A landscape with many valleys, sampled at points; each row gives a point and its height.
From any point a ball rolls to the lowest of the 5 points nearest to it. It stops when none of these is lower. Distance is the straight distance between rows; heights are no part of it.
bevo: [112 127 134 154 118 134 119 125 127 152 123 115 144 139 132]  h=10.2
lifup: [104 126 131 163 128 131 118 119 129 158 114 105 141 146 136]  h=7.6
Fota: [121 113 126 109  89 172 140 140 130 108 108 127 136 149 121]  h=38.3
gusan: [127 158 146 156 208  67 100 112 120 162 137 130 124 120 128]  h=9.8
Bava: [175 172 113 128 133  60 127 142 102 140 153 159 124  91 120]  h=55.5
sekiv: [ 90 120 134 175 153 131 112 108 135 170 101 100 133 158 144]  h=23.0
Tilu: [ 81 118 148 129 114 184 144  87 160 136  79 115 136 182 135]  h=6.4
pesi: [147 159 131 130 252  41  91 137 105 179 143 129 135 120 101]  h=35.6
Tegir: [110 135 137 172 143 112 111 117 130 158 131 113 136 130 138]  h=10.7
saduk: [104 111 136  93  86 196 152 129 154  75  91 136 120 160 124]  h=17.8
Mobo: [126 121 129 135  96 144 127 134 123 138 129 121 147 134 127]  h=19.8
Vamo: [107 117 127 137 107 157 133 123 135 147 103 119 143 156 132]  h=7.7
netin: [112 148 151 168 200  82 101 106 128 160 137 116 123 124 131]  h=12.6
vina: [ 72 122 141 172 165 145 128  92 144 174  84  93 125 181 155]  h=6.9
kade: [155 152 134 135 118  91 126 122 113 133 160 142 133 100 125]  h=18.2
peb: [ 89 111 152 108  96 200 147 113 160  89  87 128 126 174 129]  h=51.8
nelof: [202 122  93  64  77 112 144 154 108  95 188 168 118  60 115]  h=7.4
tema: [ 69 118 150 165 159 161 135  75 151 172  78  92 124 195 159]  h=18.1
dap: [147 164 134 142 225  51  99 124 117 163 138 139 129 115 115]  h=12.5
Dif: [ 95 119 130 143 122 160 127 105 143 151  90 111 141 166 138]  h=5.0
nam: [201 130  96  71  82 114 150 155 104 102 186 163 120  64 112]  h=5.8
vig: [147 127 128 122  89 135 128 140 116 123 158 131 138 111 119]  h=23.3
doku: [153 166 124 137 206  39 100 133 113 160 140 147 131 111 115]  h=13.3
gezug: [128 150 140 160 155  84 110 110 125 151 142 127 129 112 132]  h=7.3
Kob: [117 105 122  89  84 187 151 146 144  73 101 137 121 148 125]  h=15.1
Dofas: [137  97  98  73  72 183 155 161 151  35 108 141 108 120 124]  h=15.5
Vaf: [154 162 129 144 163  60 113 123 113 148 147 148 130 105 122]  h=12.9
Zopa: [106 110 137 100  94 186 148 127 150  99  91 130 130 164 127]  h=49.3
Foga: [ 72 123 141 191 192 129 112 105 132 177  94  86 118 175 156]  h=79.6
gadas: [136 103 115  97  77 169 139 161 124  95 130 131 135 122 117]  h=36.5
leni: [144 111 123 101  81 160 139 161 123 102 146 130 134 117 120]  h=51.2
gef: [137 161 143 139 247  53  95 122 115 176 140 127 128 129 113]  h=17.7
Fedi: [164 119 124  99  81 139 138 147 113 102 172 140 129  91 115]  h=38.7
guk: [143  93 104  81  75 181 146 173 138  58 121 134 121 115 124]  h=6.1
ziten: [ 77 120 139 156 146 156 134  87 147 166  81  98 130 183 152]  h=9.3
Koti: [124  98 113  83  75 188 156 152 146  56 100 138 113 135 125]  h=14.5
Deni: [152  93 102  82  71 171 144 173 131  61 142 136 127  94 118]  h=20.7
Tamif: [ 89 122 142 183 177 117 107 111 127 169 113  95 130 150 145]  h=38.2
mar: [171 144 120 109  88 106 139 137 107 121 171 150 127  90 119]  h=9.7
Meteg: [104 101 117  86  69 200 161 135 170  28  92 137  97 135 130]  h=14.9
Bet: [186 120 107  73  75 125 147 152 115  90 185 157 119  66 114]  h=12.3
sivo: [117 143 147 168 177  84 105 111 127 158 137 120 127 120 135]  h=4.9
pado: [ 80 117 135 177 169 129 118 104 136 174  95  92 127 168 152]  h=62.1
Vom: [161 166 124 139 152  61 115 124 111 145 150 151 128  99 126]  h=22.4
Vikat: [127 143 140 160 127 103 113 121 121 149 145 122 138 115 133]  h=10.8
lon: [151 159 130 150 161  72 110 116 115 149 143 142 131 104 126]  h=9.9
Kam: [183 147 112 102  92  99 141 138 102 121 175 154 123  86 118]  h=8.9
Daz: [188 160 101 108 111  74 139 145  96 128 171 163 123  83 115]  h=13.5
rarig: [181 101 101  69  67 147 141 165 125  67 179 151 123  64 114]  h=28.2
kimib: [ 93 118 137 118 102 180 143 104 149 126  86 121 137 173 129]  h=4.8
Pigot: [ 98 139 158 176 215  87  94 108 128 166 133 107 116 137 135]  h=31.3
Kigo: [150 100 116  93  74 163 139 166 122  85 150 132 131 103 115]  h=50.5
nove: [131 115 123 115  88 158 134 150 122 117 134 129 141 124 121]  h=38.0
funal: [ 64 118 147 184 190 141 127  85 140 179  81  86 114 197 158]  h=41.6

Where does a ball stop that starts at each point below?
leni => nam
lifup => kimib
kade => nam
saduk => guk
Fedi => nam
Mobo => kimib
dap => sivo
